A landscape with many valleys, sampled at points; each row gives a point and its height.
From any point a ball rolls to the lowest of the 4 points nearest to it. It stops when none of these is lower. Distance is the straight distance between rows; heights are no part of it.
Sol: [140 134 126 124  63 105 141  92 140 155 121 114 126 120 174 152 164 165
 124 127 128 128 154 129]  h=4.33
gid: [133 149 134 134 136 118 136 134 159 130 137 194  69  79 158 124 133 137
  83 147 164 141 103 125]  h=4.48
kadu: [121 151 126 147 152 125 134 165 147 114 154 181 112  95 123 137 132 137
 126 145 131 151 103 140]  h=4.54
pof: [155  94  93  93 121 150 142 172 152 113 156 102 167 168 127 138 102 136
  88 181 124 110 149 155]  h=2.76
dazim: [129  97 128  92  96 150  80 120 150 134 116 121 165 197 109  98 123 112
 119 153 114 140 135 203]  h=4.98
fos: [161 124 142 120  67 107 135 106 121 164  83  97 123 125 200 114 161 132
 117 113 136 117 152 123]  h=4.89
Fod: [130 137 156 127 155 125 158 142 124 125 124 200  71  81 171 148  99 124
  90 161 130 129  77  97]  h=4.20
kato: [118 180 129 168 145 139 110 124 153 101 153 186  46 110 145 151 139 189
 151 159  97 141  96  82]  h=4.82
Nok: [152 139 128 119 105 135 118 120 193 106 145 199  50  84 161 120 128 133
  85 145 152 147  82 111]  h=4.71
ralu: [107 146 169 148  93 114 124  80 100 127 108 126 108 110 185 155 180 124
 138  93 140 144 154 125]  h=6.55
Bikom: [ 97  97 140 127 156 145 117 124 161 117 117 129 170 145  96  95 121  82
 143  64 127 142  82 172]  h=4.51
Beg: [123  90 119  82  75 123  76 115 135 146  85  78 181 142 130  94 141  74
 119 106 196 120 164 168]  h=5.91
nen: [159 116 186 128 118 112 174 109 112 117 105 141  72  98 159 133 109 137
  86 130 110 123  75 119]  h=4.45
dobos: [113  89 167 104 157 136 104  85 118  85 106  85 185 188  86  44 126  40
 155  74 164 130 109 147]  h=3.92
butul: [102  71 121 106 107 127  96  93 144 145 131  68 169 190 106  73 153 152
 165 108 119 125 152 131]  h=3.70
rigod: [170 111 130  70 103 113 112 163 172 109 129 162  75 110 134  97 102 121
  54 159 187 134  95 136]  h=4.68
lor: [105 175 146 168 162 151 117 137 111 120 142 175  99  94 144 163 132 131
 162 114 100 145  95 125]  h=4.29
muvi: [148 195 110 170 163 126 156 165  92 154 132 117 107  74 102 187 111 153
 146 152  78 108 139  86]  h=2.43
met: [131  87 112 122 125 115 128 107  92 152 113  70 177 154 139 116 136 121
 121 125 145 128 175 155]  h=4.52
kunu: [167  81  77 113 125 168 144 158 152 137 151  83 165 186 130 136  95 151
 118 170  83  89 166 150]  h=2.48
bil: [110 122 119 132 138 114 142 139 113 128  93 122 157  94 141 105 151  86
 113  96 166 142 131 124]  h=5.16
sibu: [143 142 126 138 114 129 123 139 122 136 129 128 140 128 151 142 144 179
 127 155 104 147 138 124]  h=3.67
Musu: [ 91 137 139 156 148 117 142 142 105 138 123 122 162 104 132 139 172 104
 139 115 171 151 139 129]  h=5.59
vub: [179  80  62  76 109 160 152 121 223 135 158 120 100 164 145 120  99 191
  50 204 169  85 133 117]  h=0.41
Ziga: [180 116  83 104 125 158 119 188 136 129 159  84 147 184  68 134  75 142
 154 142  91  84 171 129]  h=2.38
sen: [ 48 133 133 181 199 134 119  93 114 129 115 140 184 106 103 111 155  59
 154 100 171 146 132 127]  h=5.70
pulez: [163  71  77  83  96 134 135 154 144 142 114  90 153 161 144 107 100 122
  91 166 129 102 173 171]  h=3.31
Didi: [150  87  80 107 117 128 130 132 112 145 147  51 167 159  98 131 101 146
 173 127 118  99 159 127]  h=3.17
Zafo: [151 167 111 145 143 132 147 198 123 101 150 150 156 123  85 165  92 126
 123 163  99 138 133 113]  h=3.41
vado: [123 138 183 123  81  86 164  87  94 155  72 133 107  95 184 152 142  92
  95 116 153 122 137 119]  h=5.14
saguk: [108 172 121 161 142 145 110 135 168 119 120 216  47  55 179 130 163 100
 113 140 159 136 109 112]  h=4.27
Lom: [151 139 123 122 100 122 121 123 148 104 135 155  89 117 143 141 135 186
 101 137 127 132 106 112]  h=3.98
revug: [111 154 133 169 154 111 123 141 131 121 126 201  97  80 154 142 164  98
 133 111 127 145 107 134]  h=4.56
lerof: [143  99 135 114 143 167 151 170 111 100 129  47 171 206 109  97  76 100
 128 145 111 106 183 164]  h=2.03
Gir: [173  92  97  95  90 121 135 136 135 126 159  66 117 148 156 128  91 165
 121 136  99  85 106 109]  h=3.19
Rabo: [133 120 121  89  55 113  75 104 130 132  79  98 156 127 139 122 134  86
 108  78 185 100 143 162]  h=6.47
deva: [ 97  86 123 117 130 145 109  87 115 125 125  65 181 207  92  80 146  88
 154 137 135 112 151 154]  h=2.99
betab: [139  95  63  76  50 171 109  89 177 159 122 143 129 161 182 125 165 167
 113 138 176 119 173 175]  h=0.14
Banut: [147 184 150 160 126 144 145 101 114 140 140 139  66  98 134 175 104 183
 116 187  77  91 117  80]  h=3.71
lan: [184 102 117  79 105 108 111 134 172 116 151 128  90 139 135  94  96 150
  68 161 130 106  87 124]  h=4.15
Roto: [102  96 147  89 126 129 101 102 119 131 104  82 189 219 109  61 130  55
 142 135 159 137 171 146]  h=2.40
todem: [149 111 138 122 163 132 141 181 118  96 144 111 173 177  65 112  91  90
 127 107 104 148 112 160]  h=3.42
kidut: [140  59  79 101 113 136 143 111 108 148 153  29 161 170 138  77 100 103
 163 117 138  84 191 138]  h=3.74
tusub: [167  84 150 115 100  97 133 135 115 144  99 130 107 107 157 124 131 109
  86 113 142 140 114 131]  h=5.68
befef: [ 29 146 147 174 168 136 132  85 128 125 107 160 108  92 150 125 177  70
 171  36 142 143 115  95]  h=5.77
daba: [192 129 104  90  89 120 125 129 181 119 134 145  79 118 141 102 122 150
  64 162 185 129 125 109]  h=4.67
Fasa: [ 62 154 116 181 224 148 138 150 102 158 126 155 155  71 109 135 164  74
 163  86 126 136 113 118]  h=5.58
fafu: [139 103  83  88  44 125  91  91 138 150 127  99 117 162 165 119 173 194
 155 106 111 108 115 146]  h=4.74
Tefab: [ 96  96 108 111  83 135  79  78 155 159 104  87 176 185 136  69 143 119
 154 127 164 115 184 165]  h=4.63
Tumu: [184  95 144  67 133 130 155 206 165  81 140 135 118 126 107 107  82  91
  42 147 131 136  97 143]  h=4.32
Belir: [ 95 108 141 132 166 142 140 181 126 114 128 155 157 158  90 110  90  59
 102 139 135 139 129 175]  h=3.88
pedum: [121 183 130 161 179 103 141 142  88 129 121 135 122 114  71 177 123 115
 184  95  82 115 122  92]  h=4.40
lus: [ 95 141 112 159 141 138 127  85  98 150 132  80 178 131 102 135 170 139
 178 121 144 152 173 105]  h=4.55
mef: [110  74 141  99 148 123 141  94 100 111  99  61 179 147 114  76 121  65
 136 118 181 122 143 129]  h=3.45
zomu: [150 123 115 123 157 132 152 181 160 120 131 158 149 113 113 129 116  84
  88 165 169 139 115 141]  h=4.17
poder: [149 129 130 132  92 113 119 117 142 141 120 128 126 118 167 150 150 149
 110 146 135 145 133 129]  h=3.97
lota: [ 98 162 199 155 116 128 154 104 107 112 117 185  47  82 173 167 147 140
 115 125 114 131 115 124]  h=3.43
kudo: [101 147 116 159 170 126 121 160 141 123 152 165 132 116  73 162  99 137
 157  96  94 169  93 131]  h=3.80
Teve: [ 89 128 151 158 212 133 172  99  99 127 136  95 140 105  86 126 102  54
 161  68 135 165 101  65]  h=4.72
Romaz: [102 145 131 150  96 129 129 106 134 137 125 122 147 114 155 131 203 146
 145 120 155 142 160 124]  h=5.40
Vosuv: [152 150 116 121 135 109 125 137 102 117 132  84 124 155  60 144  97 139
 170  90  98 145 123  92]  h=3.83
git: [133 149 140 157 149 119 134 153 102 119 136 114 143 103  91 154 115 120
 143 125  89 162 110 113]  h=3.87
vokep: [146 136 125 123 110 130 167 119 173 127 143 135  84  90 158 119 114 169
  46 197 141 105 129  87]  h=4.59
kuzi: [171 119  96 113  97 129 155 131 147 143 140 119 106 145 145 169  97 179
 101 172 100  81 132 100]  h=2.98
zamo: [171 126 139 141 146  99 154 172 124 123 159 128 124 110 114 162  83 141
 146 120  98 130 105 111]  h=3.99
gado: [138  77 137 109 154 134 146 167 135 105 133 129 152 174  78 102  84  72
 118 111 126 134 120 174]  h=3.56
lov: [ 79 145 135 175 151 135  97 131 138 116 128 148 128 107  97 153 151 143
 176  97 109 166  99 140]  h=3.96
meva: [135 140 118 110 111 129 107 165 147 102 149 179 134  93 121 116 129 127
 112 109 153 154 102 143]  h=4.76
dev: [ 96 173 178 162  95 139 124  75 133 117 127 199  47  81 187 166 159 141
 126 134 105 108 120 129]  h=3.53
Vegu: [ 98 152 138 138 112 132 107 132 146 128 136 169 143 109 136 121 155 140
 116 122 144 161 139 160]  h=4.92
gaves: [ 79 158 167 152 123 114 136 115 133 125  99 158 103  78 165 152 187  83
 141 106 173 148 125 133]  h=5.41
tati: [135 139 103 122 144 141 109 170 159 114 163 171 145 149  73 126 107 138
 130 141 108 137 124 179]  h=3.69
pemif: [106 116 100 121  80 117 100 108 144 133 119 103 155 131 159 110 177 144
 129 105 167 125 158 151]  h=3.68
tup: [121 188 113 171 143 135 116 127 116 115 162 197  91  98 146 176 156 183
 167 141 103 135 136 119]  h=4.46
Riv: [154 101 106 110  74 124 177  87 113 184 119  70 116 160 199 136 126 175
 139 131 104  77 155 114]  h=7.47
teme: [149  98 142  98 123 159  96 159 144 127 106 131 174 244 120 101  91 122
 124 174  99 128 164 175]  h=5.32
vola: [119 120 131 124 166 136 118 154 140  97 151 145 154 161  84 123 106 122
 132 113  99 147 110 151]  h=3.52
fona: [169 100 103  60  80 135 107 142 183 105 123 136  96 151 127  86  81 128
  20 191 195 126 141 121]  h=5.15
duvis: [155 141  93 132 146 143 158 134 124 154 134 117 127 112 133 162 131 184
 108 176 116 109 152 102]  h=3.29
Niti: [146  83 116 105 122 119 146 177 131  95 136  65 149 155 109 125 103 134
 119 114 107 118 126 146]  h=3.25
vegeg: [130 176  89 163 160 147 110 164 156 121 170 167 144 120  83 137 131 186
 125 186 119 142 137 126]  h=5.31
kosig: [132 151 138 149 140 100 147 135 127 125 116 152 129  91 152 137 142 130
 114 135 131 139 129 120]  h=4.58
Duza: [136 175 134 150 128 116 141 134 155 139 145 194  81  67 163 127 148 144
  92 171 159 139 149 115]  h=4.60
nodif: [158 150 177 138 143 132 145  86 148 126 139 167  60 103 163 134  93 188
  62 181 105 105  95  91]  h=4.10
mefig: [ 99 150 185 176 107 111 145  88 113 164  77 179  80  74 186 154 161  86
 111 111 149 125 148 118]  h=4.61
Vir: [122 156 144 144 126 128 126 145 154 119 120 176 119  67 167 127 167  86
  95 131 188 149 140 140]  h=6.10
zil: [157 103 103 112 116 135 127 151 129 128 157  87 141 164  95 121 103 166
 147 122 100 120 121 132]  h=3.11
Nubap: [ 90 119 143 160 202 126 172 110 101 131 127  92 164 117  97 127 131  77
 162  99 147 135 121  80]  h=4.39
dob: [138 143 107 150 125 118 159 171 114 126 140 109 144 136  98 159 114 143
 137 166 120 112 171 125]  h=3.59
bib: [165 149 114 103 120 134 124 141 159 128 108 177  95  80 130 110 129 125
  70 176 199 139 121 122]  h=4.80
Vite: [143 123  71 117 107 166 104 153 145 143 169 130 175 154 118 132 123 195
 133 157 106 132 129 143]  h=3.24
zesif: [ 98 184 118 176 168 148  97 150 124 118 156 172 110 106 108 170 151 162
 188 121 103 126 114 122]  h=4.24
delip: [144 116 112 150 102 129 150 116 116 145 117  96 148 127 151 148 153 159
 129 159 119 129 158 106]  h=3.72
bub: [190  91 117  65  62 101 121 134 133 114 118  98 115 119 186 109 107 122
  72 130 131 115 111 133]  h=5.25
nin: [140 129 136 124 149 102 140 163 135 115 157 174  82 105 130 135  95 146
  91 162 121 124  83 109]  h=4.37
fev: [148 224 124 169 197 127 116 164 117 138 130 179  78  91 115 186  92 142
 167 139  77 108 107 104]  h=3.28
zugob: [120 108 116 110 137 135 137 104  86 142 138  53 163 162  79 109 143 119
 178 118 138 110 183 119]  h=3.47
fir: [152 147 121 106  57 136  81 136 164 127 130 182 127 111 155 129 161 128
  74 140 208 147 145 146]  h=4.77
Dapo: [141 166 150 152 125 116 190 108 111 147 110 147 106  97 173 153 123 175
 100 184 129 105 151 100]  h=3.66
Ginop: [126  94  90  70  37 144  71  86 141 168 110  89 162 166 152  95 156 124
 121 104 163 119 159 165]  h=5.45
sut: [133  95 126  91 114  99 170 138 105 130 125  76 156 138 130  85 123  79
 106 126 164 127 168 147]  h=4.38
tevo: [135 125 121 122 172 131 145 173 109 110 135 107 178 156  59 124  93 111
 123 127 117 125 156 144]  h=3.32
lemu: [128  92  87  93  92 151  94 105 145 133 141 109 145 169 125  80 128 176
 153  92  94 125 114 171]  h=4.97
nusik: [169 117 108 112 135 136 132 179 121 110 153 125 162 147  83 144  97 140
 107 134 100 127 122 138]  h=3.21
riko: [173  95  98 104 127 175 140 178 128 109 152  88 176 234 102 128  56 131
 109 165 107  85 185 143]  h=2.23
nazan: [146 112 131  98  67 114  94  99 128 115  92 127 108 144 159 115 157 147
 115  82 137 124 107 131]  h=4.94
baz: [134 159 180 160  77 152 148  58  88 145 123 129  87 120 153 169 132 179
 117 156  83  86 161 114]  h=2.91
mip: [113  78 111 104 128 136 130  94 100 144 131  47 189 182 127  97 150 129
 176 112 126 116 158 119]  h=3.65
bag: [ 50 177 132 186 203 130 109 107  96 123 140 120 155 103 102 152 166 116
 210  90 145 151 117  96]  h=4.95
Musas: [163  87 129  93 127 114 136 177 136 102 113 127 138 148 116  94 112  97
  74 137 153 123 117 166]  h=3.78
pok: [133 103 111 120 101 169 101 137 151 152 123 105 166 204 122 112 134 141
 146 169 114 134 175 180]  h=4.87
pifud: [171  85  64  91  79 135 140 120 190 147 149  89 128 151 163 110  90 166
  74 169 123  60 153 129]  h=2.02
kevo: [141  92 118  88  66  82 138 107 111 143 101  65 141 125 165  80 136 110
 121 105 158 112 141 144]  h=5.87
Binif: [135 135 116 136 171 125 154 212 122 127 145 163 128  91 102 152  89 102
 105 154 127 140 106 120]  h=3.75
mif: [125 169 136 169 170 116 152 155 112 147 126 184 115  64 147 164 130 140
  90 179 138 123 131  92]  h=3.89
Sesu: [146 130 116  99  78 117 129 137 151 115 127 156 111  97 154 121 141 149
  79 125 145 125 115 130]  h=4.23
lako: [118 143 127 156 159 103 156 140  76 156 120  78 147 123  83 144 135 123
 172 113 136 125 132  73]  h=4.00
Tif: [171 125 138 107 117 100 145 144 125 120 119 124  97 113 159 125 113 165
  82 157 104 114  92 107]  h=4.21
totu: [153 109  73 116 103 152 136 150 132 149 133 102 165 156 114 139 136 147
 139 142 124 118 155 137]  h=2.86
Bem: [162 109 105  64  86 155  96 138 200 125 111 158 112 178 116  93  88 130
  61 198 149 129 139 182]  h=5.24
kenim: [133 147  95 128 116 152 131 129 187 136 149 151  77 132 152 144 169 208
  88 202 140 120 144  87]  h=5.21
Nuz: [100 148 180 154 135 142 154 110 121 140 116 198  69  65 162 169 123 114
 130 103  93 117 103 106]  h=3.76
fituv: [140 108 165 118 107  68 162 123 111 139 102 133 110 106 166 115 124  94
 100  97 127 137  93 125]  h=5.18
kugo: [126 158 135 159 165 128 136 148 147 118 129 213  70  79 154 151 134 151
 104 181 118 126 112 110]  h=4.42
sed: [133 124 100 122 116 162 117 142 164 109 159 144 146 156 120 127 139 186
 129 135 114 142 113 137]  h=3.49
losu: [165 137 136 119  89 107 165 124 117 147  95 105 123 115 176 143 143 124
 104 155 139 121 152 123]  h=4.26
nifek: [132 108 124 123 122 129 122 151 148 124 130 173 140 115 125 103 132 111
  91 119 154 153 116 157]  h=4.69
zozu: [137  91 114 106 111 126 116 114 120 122 138  52 151 151 129  94 121 156
 163 128 111 101 153 134]  h=3.46
lis: [ 83 135 154 149 114 104 111 105 134 137  83 148 128 107 160 137 190  91
 130  79 186 169 146 132]  h=6.17
zigu: [102 167 216 167  92 165 149  84  55 143 114 147  84  95 113 183 118 157
 133 150  71  78 133 140]  h=2.54
mezo: [112 131  97 127  86 160  99 117 169 140 133 138 146 154 149 126 166 154
 110 150 152 126 146 147]  h=1.98
rak: [170 122 135  98 115 120 151 135 156 104 134 152  92 109 150 131 113 127
  98 114 127 149  83 123]  h=4.41
zugod: [181 101 111  58  92 129 110 161 153 117 142 135 133 152 127  98 118 127
  89 152 138 111 133 175]  h=4.25
Sisif: [ 93 156 149 140 164 122 107  51  80 123 134  95 142 144  79 135 152 151
 235  73 113 131 120  32]  h=4.70
tular: [ 98 116 103 118 159 165 122 162 178 111 140 184 147 135 105 113 105  93
 107 107 117 154  74 156]  h=4.14
Kem: [106 161 130 174 194 142 127 149 145 135 154 198  66  83 130 180 123 141
 174 119  87 141  78 122]  h=3.94
Nov: [126  73  90 104 147 154 136 102 119 144 155  31 176 192 105  92  89 110
 199 144 119  77 210 135]  h=4.11
zepot: [111 117 110 132 131 140 103 135 122 136 139 111 189 180  88 109 127 132
 164 145 116 144 163 156]  h=4.47
tika: [134 131 122 111  87 151 106 125 155 125 144 138 106 138 142 139 144 188
 133 115  86 145 102 123]  h=3.77
Novu: [120 166 152 161 161 125 132 139 119 124 133 177  68  92 135 179 111 145
 135 120 111 147  96  96]  h=4.04
vomom: [121 158  96 129 145 134 109 159 167 104 151 212 104  79 123  81 125 101
  90 183 172 139 118 149]  h=5.34
nevo: [102 127 140 140 147 118 100 108 101 124 127  87 141 148  87 136 158 165
 179  94 130 151 136 103]  h=4.13
Dera: [144  90 132 120 157 147 103 176 145  86 147 128 154 177  73 109  88 134
 132  97  95 154 109 156]  h=3.50
dazed: [158 169 158 142  98 102 138 122  86 130 118 119 119 120 128 166 103 162
 145 122  91 112  98 101]  h=5.97
Zus: [160 115 113  78  97 136 113 132 164 115 161 127 115 144 114 115 134 173
  99 131 104 137  92 121]  h=3.73
sef: [133 142 120 120 154 111 141 120  84 150 119  59 120 146  78 153 108 127
 193  89 104 142 120  75]  h=3.91
pupi: [ 93 141 147 140  77 125 123  91 139 151 122 132  88 131 180 146 184 180
 125 122 112 111 148 103]  h=4.85
sagop: [110 100 146 114 146 126 111  88  97 116 122  65 186 156  77  92 136 106
 164 113 149 120 135 120]  h=3.51
gerot: [131 149 116 148 153 142 135 161 100 137 130  76 179 147  74 146 128 128
 170 137 112 137 165 105]  h=3.81
Tadu: [102 150 117 163 167 154  99 167 160 120 138 214 158 121 105 122 142 131
 146 167 142 158 130 143]  h=4.88
ges: [125 109  99 108 161 131 122 118  99 134 155  58 160 179  62 107 112 153
 187 111 105 121 163 119]  h=3.34
rebi: [159 111 126 117 144 129 157 189 125  83 136 133 158 152  85 123  91  92
  75 148 134 134 120 160]  h=3.38
relu: [115 142 112 173 217 119 162 189 135 130 137 190 114  54 150 165 109  82
 115 173 116 149 112 117]  h=4.53
Guv: [169  81 129  88  68  97 118  93 111 153 127  64 112 148 201  83 133 143
 123 105 120  93 133 127]  h=6.46
vuge: [132 119 140 127 147 113 164 155 131 125 105 162 117  85 141 148 117  81
 108 108 137 149 106 136]  h=4.78
meber: [127  90  82  68  68 150 107 100 174 112 154 121 105 170 144  98 134 182
 102 145 131 119 110 134]  h=4.05
dud: [132  87 152  71  58 138  68 110 150 125 103 133 166 171 123  89 109  83
  92 110 180 131 152 195]  h=6.99
manud: [118 122 137 116  85 106 108 118 169 114 113 156 104 111 143 123 172  93
 123  72 169 158 115 126]  h=6.79
nop: [103 136 112 149 174 145 108 152 159 125 150 225  81  63 132 123 120  95
 116 119 145 139  90 146]  h=4.64
Bof: [152 105 114  70  56 122  80 105 162 125 128 138  93 138 144 117 159 137
 117  79 148 147 102 168]  h=5.55
Vid: [166 124 148 127 115 101 152 118  87 134 110  77 106 120 138 135 104 136
 136 107 113 118  98 115]  h=5.82
Vez: [150 195 149 169 159 126 155 146 111 131 119 160  80  74 116 187  93 143
 135 197  89 121 121  93]  h=3.14
lokis: [107 104 166 138 198 102 164 107 103 122 106  77 129 109 109 116 128  72
 152  76 134 136  91  83]  h=4.86
sudin: [ 88 162 124 161 194 135 111 148 106 124 138 157 166 114  69 154 122 111
 163 129 115 148 120 144]  h=3.95
kazev: [115 147 135 137 132 123 105 130 109 113 135 117 133 148  93 144 133 183
 195  90  92 145 113 112]  h=3.93
Zineg: [ 56 136 144 154 177 143 108 111 119 118 119 141 194 185  94  89 141  56
 156 116 157 151 141 179]  h=6.49
geda: [161  66 121  78 109 100 112 137 106 130 133  55 153 150 121  91 116 133
 124 100 133 100 133 149]  h=3.85
Donal: [105 184 186 184 131 109 134 109  73 144 112 122 112 107 141 167 152 135
 194 121  99 129 139  97]  h=4.49
Vap: [119 174 179 146 131 144 130 105 136 134 115 195  54  63 207 154 133 116
  93 172 150 125 107 111]  h=3.82
riva: [ 83 127  88 172 226 168 105 158 143 133 151 194 129  75 122 156 106  97
 154  84  91 146 106 156]  h=5.69
Domo: [ 83 126 131 157 166 154 112 148 139 118 135 171 165 147 102 130 137  99
 149 106 120 164 108 160]  h=3.84
fem: [110 123 192 140 140 101 177  79  85 124  78  92 118 112 169 134 120 101
 145  90 105 131 107 109]  h=6.39
Nusig: [144 123 100 116 102 136 105  84 110 123 150  71 136 183  84 109 125 156
 188  99  97 134 114 108]  h=3.58
sano: [ 78 141 140 184 181  90 187 149  84 131  95 137 132  75 141 133 130  52
 136 114 155 138 119 113]  h=6.18
zovi: [109  96 123 142 171 125 155 146 127 131 119 133 164 117  85 110 105  54
 132  87 127 148 114 144]  h=4.18
pir: [105 119 138 150 197 131 151 133  90 120 122  82 177 123  88 119 118  86
 155 124 138 131 135  90]  h=4.28
Les: [ 58 115 125 146 161 132 115  74 119 126  96 128 156 125 112  86 157  76
 130  70 170 145 111 128]  h=5.73
buz: [190 139 153  97  95  95 143 113 138 111 118 154  76 103 161 112 100 115
  46 167 156 131 100 121]  h=5.09
movof: [107 172 159 167 113 117 102 108 106 115 130 155  97 122 144 178 158 181
 175 125  91 142 120 113]  h=4.83
tiv: [114 159 168 149 164 113 150  97  56 145 102  86 119 124  91 146 113 111
 186  90 104 126 101  70]  h=4.34
nir: [128 174 137 166 173 121 143 161 102 143 139 166 149  78 121 165 129 142
 149 157 127 119 135 120]  h=3.18
mago: [120  91 137  90 136 120  99 142 136 103 137  95 158 193  88  83 112  93
 134 100 123 131 100 163]  h=3.90
bano: [154 125 151 112  92  98 132  87 102 142 109  83 110 130 187 118 144 154
 121  98  96 114 114 126]  h=5.52
nizet: [157 104 105  89  92 117 106 154 140 122 111 126 132 120 146  99 136 127
  97 128 156 115 146 157]  h=4.36
fomos: [110 125 112 140 123 133 128 143 122 123 120 110 174 149  96 102 131 105
 130 131 148 145 147 148]  h=4.75
Rese: [119 172 121 173 161  98 152 120  66 170 105  74 158 109 109 172 141 126
 195 143 129 124 165  68]  h=4.31
sopo: [ 90 183 191 163  90 153 128  71  96 116 109 174  65 100 154 162 149 165
 137 141  87 108 135 127]  h=3.01
lopo: [123 119 137 126 109 115 121 133 114 124 129 133 119 112 148 137 161 134
 130  96 123 129 119 138]  h=4.35
tilu: [136 132 137 129 107 101 123  70  99 145 114  72 137 136 152 133 146 159
 139 108 122 121 133 113]  h=5.88
pebe: [102 138 175 160 106 116 147 104 153 130 110 192  58  95 177 149 157  95
 105  76 143 142  85 118]  h=4.16
Nad: [114 110 133 118 149 128 104 118 115 104 146 106 158 173  52  96 123 131
 166  91 130 144 121 151]  h=4.30
kave: [149  70 151  76 135  86 133 142 107 111 121  78 141 155 143  87  90  90
 111  78 139 130  98 150]  h=4.65
fum: [115  68 137  93 138 134 125 122  92 136 106  47 192 212 111  61  98  67
 125 132 138  83 213 159]  h=1.41
Zubal: [174 121 123 108 123  98 127 100  95 141 144  39 147 153 114 131 117 133
 152 112  99 117 155  92]  h=3.86
Rav: [117 185 184 161 121 143 142 102 113 143 118 179  49  80 153 174 101 147
 103 174  86 101 105 118]  h=3.79
bedi: [119 180 138 163 150 114 113 111 110 151 126 129 147 122 106 168 143 138
 196 105  96 128 147  88]  h=4.12
vesu: [125  86  91  85 137 141  94  87  95 127 165  30 149 177  80  89 113 135
 197  91 122  91 150 106]  h=3.54
Bibu: [114  89 127 112 106 138  90 121 146 114 121 132 145 168 115  89 136 120
 124  91 139 142  97 173]  h=4.43
biti: [105 187 169 174 108 137 156  70  99 154 113 153  78  91 170 161 146 168
 103 207 100  73 159 117]  h=3.26
nup: [148 147 113 150 154 122 132 147 155 119 172 160  95  92 136 148 126 190
  97 185 130 137 122  85]  h=4.62
rof: [130 117 147 129 135 109 136 126 136 114 117 147 132 106 126 144 122 114
 122  80 141 147  83 144]  h=4.57
zofo: [ 90 171 163 158 179 112 141  98  82 138 124 113 113 111 118 155 132 112
 186  88 120 144 123  85]  h=4.50
kinu: [149  93 120  81 107 142  89 154 178 113 126 140 148 176 109  89  84  97
  91 144 104 137 116 200]  h=4.73
Zoref: [114  80 147 107 113  96 111 100 116 127  99  97 139 135 135  91 130  98
 122  92 149 139 117 140]  h=5.33
Giru: [142  57  62 100  73 158 135 109 152 153 138  79 165 171 165  97 156 143
 155 132 141  76 174 164]  h=4.66
Fudaz: [122 167 154 180 116 118 169  93  94 151 110 124 120  96 153 179 153 138
 141 156 101 132 175  82]  h=4.22
sug: [ 53 143 134 158 184 130 131  92 138 124 124 135 147 115  97 111 161  76
 164  56 145 146 106 101]  h=4.93
Nuv: [130 169 153 129 114 140 104 119 169 100 151 202  44 105 163 110 139 191
  90 153 119 140  78  98]  h=5.12
Fize: [ 94 153 106 169 201 152 135 163 143 121 160 196 139  87 123 132 116  89
 146 149 151 144 119 164]  h=5.19
soka: [ 81 155 165 176 168 117 151 117 101 142 102 178  82  79 194 160 129  75
 139  97 112 137 104 120]  h=4.19
Nalo: [151 163  89 138 151 137 116 160 131 124 149 135 139 133  82 167 109 171
 160 131  80 151 115 117]  h=3.64
Sata: [ 89 170 124 171 155 128 102 138 110 131 128 148 138 119 137 168 208 165
 150 142 134 132 164 119]  h=6.71

For each start below, name the point where the ball stops.
Sata => muvi
pof => fum
Nad => fum
mefig => zigu
kato => zigu
revug => muvi
tup => muvi
soka => zigu
